A landscape with many valleys, sampled at points; each row gives a point and its height.
A ball rolls from a point to whichever of its 2 nearest points has the largest drop for the distance, and stops where none of them is lower. Distance is the straight distance between rows; heights are no part of it.
J155: [ -5.3  25.5  -5.4 -22.4  27.9 -11.2 -18.4  10.4   3.0  30.8   9.5  -7.4
 -20.7   5.6   6.7  17.6  -3.6  13.1  16.8 -27.7  36.2   1.9]  (h 43.2)
J604: [ 12.6 -19.7 -12.6  19.6 -30.1   6.9  -6.9 -31.5  23.8 -20.3 -42.8  17.1
 -21.3  -1.3 -15.8  21.5  14.0 -35.7 -20.6  23.7 -41.1  19.1]  (h 72.3)
J474: [ 21.5 -11.4  10.5  13.4  14.1 -20.4  -2.1   0.5 -17.3  24.6  -2.0  12.9
  13.8   2.8  -1.2 -11.9   5.4  16.8  -2.3 -24.2  25.9  -9.5]  (h 49.2)
J703: [  4.4  21.2  -4.7 -20.4  25.0   4.6 -20.5   9.8 -13.0  19.1  11.9  -1.2
   7.6   7.0  24.9   4.5 -13.8  18.9 -17.3  -7.0  25.8  -2.7]  (h 52.4)
J813: [-17.9   7.6   1.4  -2.7  -2.8 -10.2  -6.8  -9.0  14.3 -15.8 -10.9   6.9
  -1.4 -25.0  -4.9   1.7  -2.1  -2.5  -3.7  -3.9  -7.1  -3.3]  (h 66.9)
J811: [ 15.1  -4.9   6.1 -17.8  -8.1 -27.8   8.1  -6.0   9.4 -15.6  -6.4  19.6
  -9.8   8.8  -8.8  -9.9  20.3  -6.0 -28.4   6.4 -10.0  -2.3]  (h 41.9)
J8: [ 32.6  15.6   6.1 -12.3  18.2   6.7  -9.1  18.6  -7.7 -17.3  -2.9  -7.4
  -6.8  -8.1  15.1  15.4   1.3  16.1   4.3 -13.8  -1.2  -5.4]  (h 57.9)
J607: [-20.5  24.2 -20.4  10.0  -0.8   7.4 -27.7 -13.4  29.9 -32.2 -25.3  -3.0
  11.0  18.6  11.6  47.6  30.9 -14.7  12.4   7.6  -7.7  12.7]  (h 65.7)
J854: [ 10.3 -15.7   5.9  30.9  16.1 -14.1  27.1  13.9  -5.0  37.9  -8.5  24.8
  28.2 -10.9   8.0 -18.3   2.6   6.0  -9.0 -17.6  13.7 -14.6]  (h 41.1)
J730: [ -8.1 -22.4   5.0  -4.6  -8.2 -12.6  24.8   9.8 -15.5  20.6  -6.2   8.3
  10.6  -1.4  -0.4 -26.9  -1.7   8.5   8.2 -13.0  30.9  14.4]  (h 74.8)
J252: [  4.4  -3.3   1.0  17.0  15.2  11.7 -13.6 -31.7  18.4   2.8  13.1  -2.2
   1.4 -12.2  -9.4  14.5  14.9  -3.8  -7.0  21.4 -19.6  -2.7]  (h 76.8)
J116: [  3.1 -13.8  10.6  -1.7   5.6   5.6  17.7   4.5  17.7  13.7  15.3   1.0
 -14.9 -20.1   4.1 -16.8   7.1  -1.0  22.3  15.8 -24.7  -9.7]  (h 25.8)
J552: [-10.6  -3.4 -18.2  -0.2  -1.0 -11.5  16.3  37.9   2.8  -8.4   0.5  -8.2
   8.7 -10.4  -4.9  -3.6   7.8  -8.3 -14.3  -3.5  15.5  15.7]  (h 35.9)
J201: [-21.4  17.1   5.5 -20.9   0.6  14.0 -13.6  -5.3  -1.0 -13.4  -4.2  -9.7
 -12.1  -6.5   3.0   2.7 -18.6  -7.6  22.6  21.5 -28.9  10.4]  (h 30.9)
J254: [-22.3   5.6  -5.1 -21.9   1.6 -11.2 -17.1   9.8  -5.5 -22.6 -13.7   1.6
   5.7  -6.5   8.7  -1.5 -16.5 -14.2   2.6 -29.8   1.1  -2.2]  (h 64.5)
J967: [ 17.6 -19.2   7.1   5.3 -15.2 -23.0  22.4  -7.1 -22.1  -6.4  17.9   9.9
  -9.7   0.6  -3.3 -29.2   1.9  -1.6 -14.9   7.7 -26.6  16.5]  (h 38.8)
J694: [-14.0  19.6   5.3 -14.5  -9.3  16.8  -9.3 -33.3  41.6 -27.2  -2.2 -15.5
  -5.1  19.3   7.8  41.3  -3.8  14.0  12.2 -12.9   9.0   0.8]  (h 54.8)
J910: [ -3.2 -10.5  -7.5  16.6   5.4 -11.2  10.9 -24.7   4.1 -23.7  -0.7  21.9
 -15.5 -11.1 -11.4 -22.5  27.7  -8.2 -13.6   0.9 -40.9 -21.4]  (h 82.8)
J33: [ 14.3   3.0   4.1  31.2   7.1 -27.2  27.8   1.0   9.4 -15.1  26.0 -17.2
  -6.6  -1.6 -18.7  -9.6   7.0   8.9   4.0  -3.3   1.9   0.4]  (h 69.5)
J934: [ -6.7   1.4  -0.6 -10.4 -14.2  19.2 -26.1 -32.7   7.5 -19.6 -11.1  -9.5
 -16.0 -10.3 -11.1   5.4 -10.4 -16.2   1.5  20.4 -25.1  -3.1]  (h 22.3)
J584: [ -5.3  12.6  22.7 -14.8   6.1  -2.5 -26.0  -7.3  -9.9  11.0  21.4 -13.3
  -2.1  -1.8 -17.5  -3.1   2.6  17.6  -9.3  15.5  10.4   9.2]  (h 49.3)
J227: [ 40.4 -18.2   0.3  21.7  29.8   2.3  21.8  15.5 -27.9  35.9 -31.5  22.0
  12.4  26.4  -5.0 -21.6 -16.2  -4.4  22.3   4.7  28.8 -14.3]  (h 58.8)
J981: [ 23.9 -15.1 -13.8   8.4  17.8  20.2  15.4  18.4 -15.1  63.3 -18.1   6.2
  22.7   6.9  28.4 -23.3 -22.0  -2.0  16.8   1.1  27.6   3.0]  (h 66.3)
J863: [ -6.7  -4.6  11.2 -30.4  10.3  -5.6  17.4  42.3   8.3  19.6 -10.2  -5.8
  -6.5   1.3   4.9  11.3  -8.9   6.9  18.2 -18.6  22.5   7.1]  (h 47.7)
J961: [ -0.8 -14.3  -2.9 -22.1  21.5  -2.6   1.1   8.7 -17.2   9.1  24.1   4.5
  21.8 -17.6   8.3   6.9   4.1  -9.3   8.4   2.1  -2.7  -7.9]  (h 44.2)
J737: [ -1.7  -4.9  13.6 -32.3   7.0 -29.4  16.7   5.2  11.5  17.6 -15.9  17.2
  -3.6 -12.5  -1.7  -0.6  -2.5  -6.4  -5.0   3.4  -0.5  -4.4]  (h 33.1)
J324: [-29.6  -9.1  -1.0   2.7  -3.9  -7.1 -19.0  18.4 -38.6  13.9   2.5   3.3
  19.5  -3.4  -8.8  -1.3  15.3  -1.3   3.1 -11.6   7.8  -6.3]  (h 45.0)
J547: [ -8.7  -0.3 -23.2  10.7 -40.2  25.2 -24.4 -23.7  26.8 -41.6 -26.1  18.2
 -11.7  10.6  -6.6  49.7  -9.1  -1.5  20.2  39.4  19.3   2.9]  (h 67.0)
J657: [ 31.4  -1.3  -6.4  16.7  -6.9  -5.2 -13.2  27.8 -37.2  11.3  18.3  -6.9
  25.4  -0.3  13.0 -15.9  -1.3   1.3  10.8 -10.7  -6.3 -12.8]  (h 85.0)
J998: [ -2.8   0.1  12.4  31.6 -19.0   5.5   1.0 -15.9  24.0  11.2   7.7  -0.4
 -11.6   0.7  -2.2 -30.2  13.1  -9.7 -15.8  12.9 -34.7 -13.0]  (h 80.4)
J509: [ -7.6  19.4  -7.7 -18.9  -0.6  12.2 -20.3 -21.1  18.9 -16.3  22.5  -5.7
  -3.8   7.2  18.4  44.5 -10.5  11.9  19.7 -30.0  10.0 -10.8]  (h 51.5)
J52: [ -0.9 -14.7  -1.0   8.6  10.5  18.8   8.5 -19.0  17.8  -3.2   1.2  -4.8
 -16.2 -10.3 -12.0  12.7  11.7 -24.4 -21.2  18.1 -41.0 -21.0]  (h 75.3)
J378: [  2.4   7.0  -2.3  18.8  -1.2  13.2  -5.6  19.6 -11.3   8.4  25.2  -3.0
  13.4 -10.4  21.6  -7.1   3.7  18.2  24.2 -18.0   4.3 -12.3]  (h 82.5)
J327: [ 27.6 -15.9  11.4  23.1  10.5   7.3  15.2  19.7 -38.9  30.7  -9.6   0.2
   4.2  19.4  -5.5 -24.9 -28.2   3.5  10.0 -12.9  23.3  -1.9]  (h 50.4)
J133: [ 10.3 -23.5  -1.7  16.2  -2.8   5.7  35.1  42.1  -9.3  14.4   2.7  -6.3
  30.6   2.4  13.4 -21.3 -26.9  -6.5   9.5  -9.6  18.3   1.9]  (h 73.4)
J385: [ -5.7 -25.6  10.1   3.5   3.1 -14.0  19.1  11.0  14.6  -2.1   4.8  29.4
  -6.4   1.5  -5.2 -45.1   0.0 -12.1 -18.5   5.1  -1.3  -2.3]  (h 28.2)
J560: [ 14.1   3.9 -16.7   7.0 -37.8  17.1 -23.0 -30.3  13.1 -41.7 -20.8   6.4
  -8.3   9.6 -17.0  39.3  12.7  -2.0  -6.0  28.4   8.3  20.8]  (h 65.2)
J822: [ -6.8  24.8   6.4 -12.5  12.5   0.8 -14.1  -1.3  33.4 -34.1  -6.5 -13.2
 -21.0  19.9  -0.4  16.1  22.1   0.0  16.4  14.0   2.1   7.4]  (h 60.1)
J98: [ -7.1   7.6  -3.0  23.0 -24.3  -8.8  -3.0 -16.9  26.4 -22.4  -7.9   4.1
   8.5 -14.8 -13.2  19.7   8.5 -13.1 -15.7  13.4 -19.1   6.5]  (h 68.9)
J556: [ -5.3 -12.7   1.3  -5.2  11.1  -4.8  27.5   8.1  -7.2  39.7  -6.9   9.8
  22.5 -10.3  23.8  -2.4 -10.2   2.5  -0.3 -19.9  -5.0 -21.0]  (h 29.7)
J946: [ 25.5  14.2  -4.2   9.8  -7.6 -18.1   8.7  -5.9  20.5 -19.0  13.6 -21.2
  -7.9  -3.0  -2.8   8.8  26.7  16.5  11.3  -6.6  -1.0  -1.1]  (h 67.2)
J314: [  0.1   4.1 -26.5   0.0 -23.6  13.8 -14.9 -39.7   5.5 -30.2 -30.0   4.3
  -7.4 -30.7  -7.4  -3.1 -10.3  -7.3  -4.5  14.5 -23.1  11.9]  (h 30.6)
J876: [  3.0   2.2   7.8  -7.0  13.3  16.4 -18.6   6.3  -3.8  11.6   4.4 -16.3
 -13.7 -11.6   4.8 -10.8 -28.3  -8.3  14.6   6.4 -14.2   7.6]  (h 38.9)
J736: [  5.3  25.4  -3.5   1.3  30.3  11.0  -4.7  -2.3 -20.2 -20.8   6.2 -11.5
 -13.8 -12.2  -1.7   4.1   0.5  18.7  -2.0  -6.5  12.0   1.4]  (h 54.4)
J901: [-16.0  -8.6  -5.3   0.8   1.7   7.4  11.6  18.8 -23.4  27.5  -1.0  -3.0
  15.8 -11.6   8.1 -12.8 -15.3  13.5  25.1 -34.9  18.2   9.0]  (h 77.0)
J90: [ 27.8 -26.4 -16.8  32.7  11.1  -6.5  34.1   9.1 -30.1  31.4 -17.6  35.3
  25.3  35.1 -12.3 -36.0   0.5  -7.2  41.3  13.2  35.0  -1.0]  (h 65.8)
J359: [ 23.0  12.8   4.0 -14.0  -4.9 -13.9  -1.0  22.1 -31.5  16.6  -2.3 -10.6
   0.9  23.7   5.0 -21.1   1.6  -3.0  -5.9   2.4  12.3  -8.9]  (h 64.8)
J827: [ 29.3   5.5   2.1  14.6 -18.1   2.1   7.2 -40.5  29.7 -43.3 -11.6 -14.7
  -8.4   5.3  -9.2  28.9 -10.6   6.6   3.6   1.3  -5.3  15.7]  (h 61.9)
J34: [ -3.7  21.2 -29.2   4.2 -15.3  13.7 -13.0  -5.1  21.3  -9.2   7.3 -25.9
  -9.3   7.5  -2.9  45.9  19.2  -5.1 -11.7  12.5  -2.3  -4.2]  (h 60.2)
J67: [ -0.2  -2.7  -3.2 -13.8  -8.2  20.5  -5.1   2.7  19.3 -19.7   6.4 -31.9
   1.4   1.8   2.8  20.1 -18.8 -12.8 -14.5   2.7 -12.8  13.9]  (h 52.8)
J440: [-13.7  27.6 -11.5 -27.1  18.1  10.7 -27.1   9.1   1.9   2.5  11.0   4.2
  -9.5   7.6  22.6  26.3  -7.6   8.8   9.8 -24.6  15.3  -0.3]  (h 47.6)
J922: [ -9.6 -11.6   1.0   1.3 -18.8  -1.5   5.7  14.8  -6.5 -20.9 -14.5  -9.4
 -14.2  -0.1  -7.2 -19.5  -1.9 -23.1   2.6  -9.7 -30.1 -30.0]  (h 16.9)
J110: [ -5.6 -18.2   3.7  -7.9 -14.8   6.2 -14.9 -14.7   9.7 -22.2 -11.1 -10.4
 -23.1  -1.8 -27.7  -6.7  -8.1 -31.7   1.3  -3.2 -29.7 -19.0]  (h 10.7)
J10: [  8.4  -8.8   5.8   6.9 -23.1   1.0  12.2  -7.4 -14.7 -16.1  25.6   4.5
  -4.3  -4.0 -13.7 -19.9  26.3   8.8 -27.9  16.4  -9.8  19.8]  (h 33.5)
J185: [-17.8  12.0   4.7 -13.6  -8.3   9.4  -6.7  14.3  -6.8 -27.2  -6.7   6.1
  15.3   3.2  10.2  -5.5  25.7  12.1 -10.2  21.8   0.7  10.8]  (h 18.6)
J298: [ 21.4 -32.1   7.2  25.3   5.7  -2.9  27.3   0.0 -27.4  31.9   3.2  13.1
  -9.8  11.8 -15.1 -31.4 -19.4   8.8 -25.8  -6.5  15.2  -2.5]  (h 39.0)
J65: [ -5.1  14.8 -26.9 -16.3 -14.0   5.1 -11.4   7.4   5.0  -0.1  21.5 -15.2
   6.7 -12.9  12.1  24.5  14.0  -6.9 -12.3   0.9   6.2  11.3]  (h 56.6)
J525: [-29.0 -10.0  -6.8 -16.9  11.4  19.6 -18.3   2.7  -3.9 -11.3  14.2 -18.0
  -0.8   3.9  -2.1  19.7  15.1  -1.0  11.9 -21.9   2.3   4.5]  (h 31.9)
J269: [ 18.6 -30.0   7.0 -13.4   8.2  -7.4  21.2   0.6  -3.6  15.7  -6.8  22.7
   4.6  -7.4  20.0 -39.8 -18.5  -9.5 -15.9   1.0  -9.0   5.3]  (h 15.9)
J387: [ 10.0 -10.8  -1.8  -0.7  11.0  13.5  10.4  40.8 -14.3  46.6 -12.9  13.3
   6.8   6.6  17.4  14.1 -30.9  -3.9  27.0 -19.6  14.2 -19.2]  (h 60.0)
J16: [-21.6 -11.3   0.9   8.4 -10.3 -13.3  -2.1 -25.1   7.2  -2.2   1.3   0.2
   6.1   4.7 -11.8 -29.1  13.9 -16.6 -10.6   2.7 -24.8 -20.4]  (h 81.0)
J875: [  0.6   0.9  -4.9 -25.0  26.5  -7.0   8.1  -2.8  -5.4  20.3   5.9  -5.2
  25.1  20.1  22.4  -2.5 -15.4  11.6   2.4 -10.1  26.9   5.1]  (h 56.8)
J126: [  1.3   0.3  12.3   0.0  -6.3  -6.2   8.1  -8.7  18.0  17.5   4.8 -16.8
 -10.4  -1.5 -18.9  -4.2 -11.8  10.5 -26.0 -14.9  29.3 -13.8]  (h 43.9)
J647: [ -5.8  11.2   7.8 -16.4   5.4  -7.4   4.3 -22.3  27.9 -25.1  -4.5 -14.7
 -18.5  14.8 -12.8  28.3  14.4   9.1  -1.3  -4.6  16.2  -1.2]  (h 57.5)
J687: [-33.5   7.3  -9.5   8.0  -8.4  21.5 -36.9 -14.5  10.6 -25.0   0.5 -13.0
   7.7   1.5  -5.6  27.7  17.1 -13.5  17.8 -17.7 -13.3  -1.4]  (h 39.1)
J511: [ -6.6 -23.4   5.8  -3.9   7.6  20.7  25.3   8.2  -7.7  18.3   6.6  -0.5
 -25.5 -30.7  -1.1 -24.7 -13.4   4.7  -1.5   5.9 -17.1   0.9]  (h 34.9)
J907: [-10.5  38.0   3.5   1.1  -6.5  -0.8 -10.4  23.6 -21.5  -2.5  28.8 -16.1
   7.0  15.6  10.5  25.8   0.0  24.9   8.5 -18.2   4.7  -0.2]  (h 67.3)
J311: [ 20.1 -22.7  -9.6  -1.9  -1.1   3.1  21.6  -2.8 -33.2  34.8   9.3   8.9
   2.3  -5.2   9.3 -25.5 -30.8   1.9 -22.8   2.2  -2.4  -3.1]  (h 27.7)
J88: [ 20.0  -4.3 -12.3  10.4  -2.9 -10.3   0.4  20.2 -44.1  12.8 -11.9  24.2
  33.5  -5.3  25.6 -17.8  -9.3  -2.7  -1.1  -4.7   4.5 -14.6]  (h 87.0)
J96: [ -3.3  31.7 -12.8  10.5 -13.0  -2.7 -12.4  13.9  -0.8 -10.9  23.1 -22.7
  -2.2   7.2   4.9  33.3  16.6  10.3   0.7  -7.0  -3.0 -24.0]  (h 63.8)
J888: [ 31.9  15.6  18.3 -16.9  16.0  -1.3 -12.6  26.2 -20.0  13.9  -8.3   3.2
  -0.7  13.8  19.3   6.7  -3.2   4.4   7.1  -7.8   3.4 -18.8]  (h 61.2)
J973: [  3.2 -13.1   1.5   2.3  -6.6   0.6  14.0   1.9  12.3 -25.1  -9.5   7.7
 -22.8 -11.5 -12.4 -12.9   0.0 -29.6 -20.3  14.7 -42.1  16.2]  (h 44.6)
J3: [ -4.6  37.5   0.2  13.4  25.6  14.4 -18.7   1.7   1.9 -13.5  13.9 -11.7
  17.8  -0.7  17.5   9.2  19.7  17.6   0.5 -12.2  10.6   6.3]  (h 49.5)
J505: [-13.2  -0.2  15.2   4.8   6.8 -22.4  -4.1  17.0 -11.3  -8.0 -12.1  -5.5
  10.4   7.6  -8.4  -5.9 -12.2  -2.2   0.7 -26.2  22.6  -0.9]  (h 60.9)
J662: [-17.3   9.5   3.1 -33.2   1.2  17.4  -8.3   3.8  11.7   3.8  20.9 -36.9
  -4.9  15.6  10.7  26.4 -18.5   2.4 -15.2  -0.9   6.2   5.2]  (h 53.0)
J756: [-11.2  -5.5   3.9  12.5   6.0  -9.5   9.7 -19.3  -5.9  20.7   4.3   8.2
   1.6 -21.7  -5.8  -6.7   7.7  26.6 -10.1 -29.1   9.7 -10.2]  (h 50.2)
J450: [ 11.9 -12.9  17.9 -19.8  16.6   7.8  -3.3   7.9  -7.9  40.0   5.0 -12.1
  11.9  -8.0  13.9   3.6 -28.2  -7.4   0.9   3.0 -11.2   3.3]  (h 45.4)
J332: [ 12.1  -6.5 -15.1  -5.8  24.5   6.5   8.5  12.3 -26.8  34.0  -8.1  -4.3
  21.2   8.9  20.1 -20.6   0.0  -4.9  -2.5 -15.8  27.2  11.3]  (h 61.0)
J587: [  4.4  -9.9  10.2 -18.2  16.4   9.5  -0.2  14.3  -6.3  13.2  24.0 -16.1
   4.3  -5.1   7.0  31.5 -11.0   1.8  -1.6  -6.2   3.2   2.0]  (h 48.4)
J728: [  0.1  -4.1  21.8   6.5   1.8 -10.4  22.8   1.4  16.8  -5.6  14.9   3.2
 -16.6   1.9  -9.4   4.1  25.6   2.4   4.1  14.7 -18.0 -16.3]  (h 13.9)
J416: [  1.0   1.3   6.0   8.9 -29.6 -18.9   9.5 -14.8   7.2 -26.8  -3.5   4.6
   7.8  -1.9  -9.9 -22.0 -22.9  -5.0  -4.8  11.0 -21.2  12.1]  (h 52.6)
J775: [ 11.0  -8.0  -9.0 -13.7   3.4 -19.1  21.1  10.4 -30.4  32.7 -15.4  20.2
   8.7  10.4  -3.5 -20.6 -15.2  10.8  22.6  -3.1  48.2  15.4]  (h 73.0)
J789: [-27.6  29.8 -10.6  -2.9  13.7  12.7 -27.2  -3.3  16.9 -36.7   4.7  -2.6
 -10.7  26.1  13.6  44.2  26.5   0.1  23.7   3.3 -10.1   5.4]  (h 63.1)
J886: [ 10.8  -7.9   6.0   6.8   9.8  28.9  16.4  10.0 -11.7  42.0  -7.6  -0.5
  12.8 -12.6  19.9 -35.9 -18.3   0.7  10.3  -1.0   0.2   3.7]  (h 71.1)
J364: [-37.6  26.9   5.2  -7.7  -3.0   9.4 -39.0 -25.4  30.8 -10.4  -0.4  17.2
   2.9   8.7   0.6  25.1   8.7   9.5  25.6   2.8   4.9   2.1]  (h 36.9)
J405: [-22.7  29.5   5.6  -6.7   2.0  -4.8 -30.9  -7.4  27.8   2.2   1.4  -2.0
 -11.1  -5.5 -10.0   5.9   2.9   8.7  15.9  -3.2  25.2   1.8]  (h 30.3)
J846: [-19.7  19.9   9.4  12.5   4.5 -21.6  16.2   5.9   8.6   6.1   5.0  10.4
  -4.1  -5.3  -6.4 -21.9  23.8   9.7  -6.5  29.5  -8.9  -0.6]  (h 26.3)
J147: [  5.4 -17.2   4.7 -16.3  22.8 -18.6  30.4   4.4 -25.2  37.7 -18.0  16.6
   9.1  12.6  11.0  -8.1  -3.7 -13.0  11.8  -7.3   4.0 -18.8]  (h 18.4)
J912: [  6.1  -9.5   4.1  12.8  20.3  10.3  25.3  31.0  -8.8  29.5  -2.2   3.9
  27.6  18.5  21.0  -1.6 -44.1   6.0  10.5  -3.9  35.6 -15.8]  (h 67.4)
J562: [-30.6  23.8   0.4   9.0   4.9  14.0 -33.9  -4.3  -1.6 -31.0   7.3  -1.1
  21.2 -13.5   8.5  19.9   4.5  17.7  10.0 -23.2   2.8   8.1]  (h 44.7)
J230: [-18.9  -3.1  14.8 -13.5  16.4   1.2  -8.3 -21.7 -13.6  15.3   5.2 -13.1
  -6.9 -10.8 -13.3 -10.0 -20.9   2.5  -2.9   6.2  -5.2  13.1]  (h 44.9)
J261: [ 11.9  -4.2  11.4  24.1  17.2   5.3   1.6 -15.8  15.3  14.8  11.2  -5.9
   1.4  -4.5 -14.0 -16.2   4.6  -2.8 -29.0  15.2 -22.1   5.4]  (h 78.4)
J455: [  6.2 -21.3 -20.9  13.9 -14.2  19.8  11.0 -14.1  40.0 -11.0 -16.3   1.2
 -14.9  -5.0  -2.3  21.5  16.4 -34.3 -22.9  24.6 -45.9   6.2]  (h 73.9)
J714: [ -5.9  -5.5   5.5  16.2 -23.5 -23.8  11.5  -6.1 -13.9  15.0  -0.9  10.3
 -10.0   1.7 -18.2 -38.8  11.1   0.1  -1.7 -11.1 -11.6 -16.2]  (h 79.0)
J191: [ -9.8   2.1   0.9 -27.7  20.6 -13.4  11.2   4.8 -22.2  27.9 -13.5   3.6
 -10.5  -4.9  11.8  -4.5   5.9   3.1  -4.8   3.4  -2.4  -0.4]  (h 28.0)
J700: [-17.4  10.2   9.3 -12.4  -1.9  29.9 -36.1 -48.2  15.3 -22.4  -4.1 -22.8
   0.5  26.2  -2.5  34.5  -2.3   2.9  15.7   2.0  -3.9   1.5]  (h 57.7)
J770: [  6.2 -10.7  -5.8   0.0  -0.6   3.2   9.7   2.7   5.7 -14.6   9.4 -20.7
  -4.8  -1.6  -3.3  -1.8   9.0 -20.3 -13.1  10.2 -20.6  17.5]  (h 48.8)
J368: [-12.1  -9.9 -11.1  -7.4 -26.2  18.0 -18.7 -10.9  18.8 -32.8  -2.4 -12.0
  -6.2 -11.6 -11.5  39.5  13.1  -9.1  13.9  -7.6   2.7  12.2]  (h 44.5)
J360: [ -7.6  17.2  -2.6  -9.2  24.0  -8.0  -4.6   0.3  16.6   9.7   8.6 -12.2
 -18.4  -4.5 -15.5   4.6 -12.1   8.6  -0.6  -1.8  37.9  -3.1]  (h 37.4)
J224: [  2.0  14.2  -7.7 -13.4  -5.8  13.1 -24.3  -6.2   5.6  -5.6  14.1  -3.8
  -6.3  -9.4 -10.6   5.9   2.3  -0.8 -23.2  24.0   4.0   7.0]  (h 53.1)
J964: [-19.6   0.8  13.7   6.1  -1.4 -26.6  10.1 -13.4   6.8  -3.6   4.9   3.5
 -24.2  -1.2 -28.5 -10.9  17.6  -4.3  -9.8  32.0 -21.5  24.6]  (h 34.7)
J202: [ 12.0   1.0  -0.5  17.9 -20.6 -19.2  -4.7 -26.8  13.0 -41.0   4.1   4.5
 -17.4  10.6 -15.6 -13.4  -6.2 -11.4 -15.0  26.3 -19.8  -9.3]  (h 56.3)
J534: [ 13.7  -4.1   9.6   0.5  -5.1  22.0   0.3  -3.3 -10.0  19.2  -0.9   8.9
   5.9  -6.6  12.8 -41.6  11.0  16.3  -9.2  -5.3  -2.7  -1.1]  (h 74.3)
J273: [ -0.8   4.7   6.4 -20.0  12.5   3.9   4.7  32.9  -3.3  37.9   0.7  -6.9
   3.0  24.2  28.5   9.9 -19.4   7.7  35.5 -14.1  17.7   6.8]  (h 53.2)
J761: [ 10.1  -6.3  23.8   7.9  11.9  -5.5  -2.3  16.3  -9.1  19.7 -12.4   5.0
  -3.2   1.4  -6.3 -16.0 -21.3   7.6  17.5 -13.6  19.7 -16.1]  (h 55.2)
J691: [ -1.9  -0.6 -10.8 -22.4 -24.6   1.6  -4.6   8.6  18.3 -12.1  -3.8 -17.1
 -15.0 -15.6 -11.4  20.1   1.2  -8.9   7.5 -25.3   8.1   7.8]  (h 47.0)
J232: [-17.1   7.0 -12.0  11.4   9.6  28.1  -3.3  32.6 -12.7   9.2   9.4   3.8
  22.7   0.7  27.5 -21.0 -20.4  13.2  28.5 -20.6  24.6  -2.7]  (h 79.9)
J7: [ 16.4 -29.0 -13.6   9.0  12.1 -30.5  31.5   5.7 -20.0  43.4 -12.7  22.8
  24.3  19.8  -8.1 -29.5   4.3  -0.1  20.7   3.5  39.3  11.1]  (h 70.5)
J248: [-26.8  -5.0  -3.7 -11.4  19.4  -0.1 -22.0   6.4  -8.6  17.7   3.5  -5.2
  11.8  -1.2   7.3  13.9  24.1  -6.6  -2.6  -8.4   5.4  -7.7]  (h 38.6)
J92: [ 11.5  16.5   9.4  20.6 -11.6   5.6   8.8 -25.6  28.7 -36.5  -3.4  -6.5
  -5.9   5.9  -7.0  13.6  13.2  12.7  12.1  -7.2 -13.7 -15.9]  (h 64.6)
J768: [-25.9   1.2  -7.6  -0.6 -16.5  -3.4  -6.9  23.3 -20.3   2.3  17.8   7.4
  -4.8 -22.0  -6.4   7.9  12.2   0.5   0.4  13.7  -5.7 -12.9]  (h 43.5)
J41: [  7.1  -9.3   2.4  21.1 -20.0  -5.2   2.4 -20.1  22.4 -18.3 -26.3  25.6
  -9.0 -17.9 -24.5  17.0  18.1 -15.3 -35.1  16.0 -28.7  28.4]  (h 70.6)
J484: [  3.2  19.3 -33.8   9.5 -32.4  20.6 -33.5 -29.6  13.3 -26.8 -10.9 -17.1
 -12.2  14.1   1.3  46.8  20.8  -6.8   0.6  10.7   5.3  14.2]  (h 63.0)
J11: [ 21.3  10.0  11.1   3.6  13.9  -6.2   0.0  17.7 -32.2  12.0  -5.6  14.1
  21.2  -1.2  24.4 -17.8 -26.7  13.8   0.9  18.6   8.9  -1.4]  (h 88.4)
J906: [ -7.5   4.0 -11.5  -8.9 -26.9   6.9   2.6 -20.9  -1.9 -29.8  -1.4   6.6
  -0.6   3.8  -4.6 -10.1  30.1   8.4 -18.3  22.7 -12.3  13.3]  (h 27.1)
J207: [ 20.2   4.5  12.5 -12.2   8.1 -39.5  10.9  -0.9  -7.7  14.8  -7.9  19.9
 -16.3  -2.4 -16.7 -11.8   3.8   2.4 -24.3   9.6   8.6   5.2]  (h 37.7)
J414: [ -3.5  -9.8  10.9  -1.6 -24.6  -8.2   8.6 -11.9 -10.4 -30.1   7.5  -7.7
   8.6  -8.6 -12.3   2.6 -18.6  11.4  19.6  -9.9  -7.7  15.3]  (h 48.5)
J531: [ -8.6  16.2   1.3 -10.7  12.9  -3.7  -1.1  35.3 -13.7 -13.6  -5.4  -0.8
  11.0   0.2  12.8   0.7   3.4  -3.3  -2.1   6.3  -1.4  20.1]  (h 27.8)
J533: [ 15.7 -17.5  -0.8  18.9  -8.9  -5.3  -4.7  -5.6 -20.5   3.9  10.8  25.6
  -2.1  -8.1  -5.0 -44.4   1.5   8.5 -13.3   0.9   2.8 -21.2]  (h 76.7)
J251: [ -3.3   8.4  -8.0 -13.6 -11.8 -22.0  16.7  24.8  18.3  -0.6   2.6 -17.1
  -5.6   2.2  -1.1  14.7  -5.0   2.5   0.6 -15.5  21.4   8.2]  (h 42.3)
J161: [-13.0  -5.9   2.8  18.7   3.5  -3.3  11.6  24.6 -13.2   0.1   4.7   8.3
 -11.2 -14.1  -9.8 -14.3   6.7  -7.5 -16.6  22.0 -22.0 -11.9]  (h 36.2)
J422: [-13.5  11.8   9.7  -6.1 -19.5   9.6 -25.1 -34.7  32.6  -9.5  -7.5  14.1
  -4.2   1.9  -5.5  27.7  20.4  11.3  -2.5  26.4  -5.0  -5.6]  (h 42.2)
J581: [ 10.9  -7.0  13.6   4.8  -4.2 -21.3  11.5  -1.0 -22.0  -9.9  18.8  -6.3
  20.7  -2.9  -4.7  -1.9  -4.8   6.4  -1.9   2.6 -14.6  -1.3]  (h 44.1)
J673: [  2.4 -31.5   5.2   9.6 -18.6  -4.5  11.9  -5.4  24.3 -28.2  -3.0  25.7
 -14.3   4.9 -15.9 -36.4  -2.3 -19.2 -36.8   0.3 -27.1   5.2]  (h 38.3)
J661: [ 29.9  -7.6 -15.5  21.0 -15.8  -1.7   5.2 -32.9  27.4 -53.9  -8.9  -2.2
 -10.5   4.2  -9.3  17.2  -2.7 -10.7 -17.5  15.5 -19.6  -6.5]  (h 59.4)

Call two points neighbours if one is among the 2 nearest of the other. Go from one point of each pair to the other, from neighbour to neighbour, staying as low as possible. Name the highest point that can't be avoided.
J147 / J405 -> J756
J327 / J728 -> J662
J728 / J525 -> J324
J728 / J185 -> J691

For each start below, name the point where the ball stops.
J822 -> J405
J657 -> J327
J92 -> J185
J998 -> J147
J912 -> J185
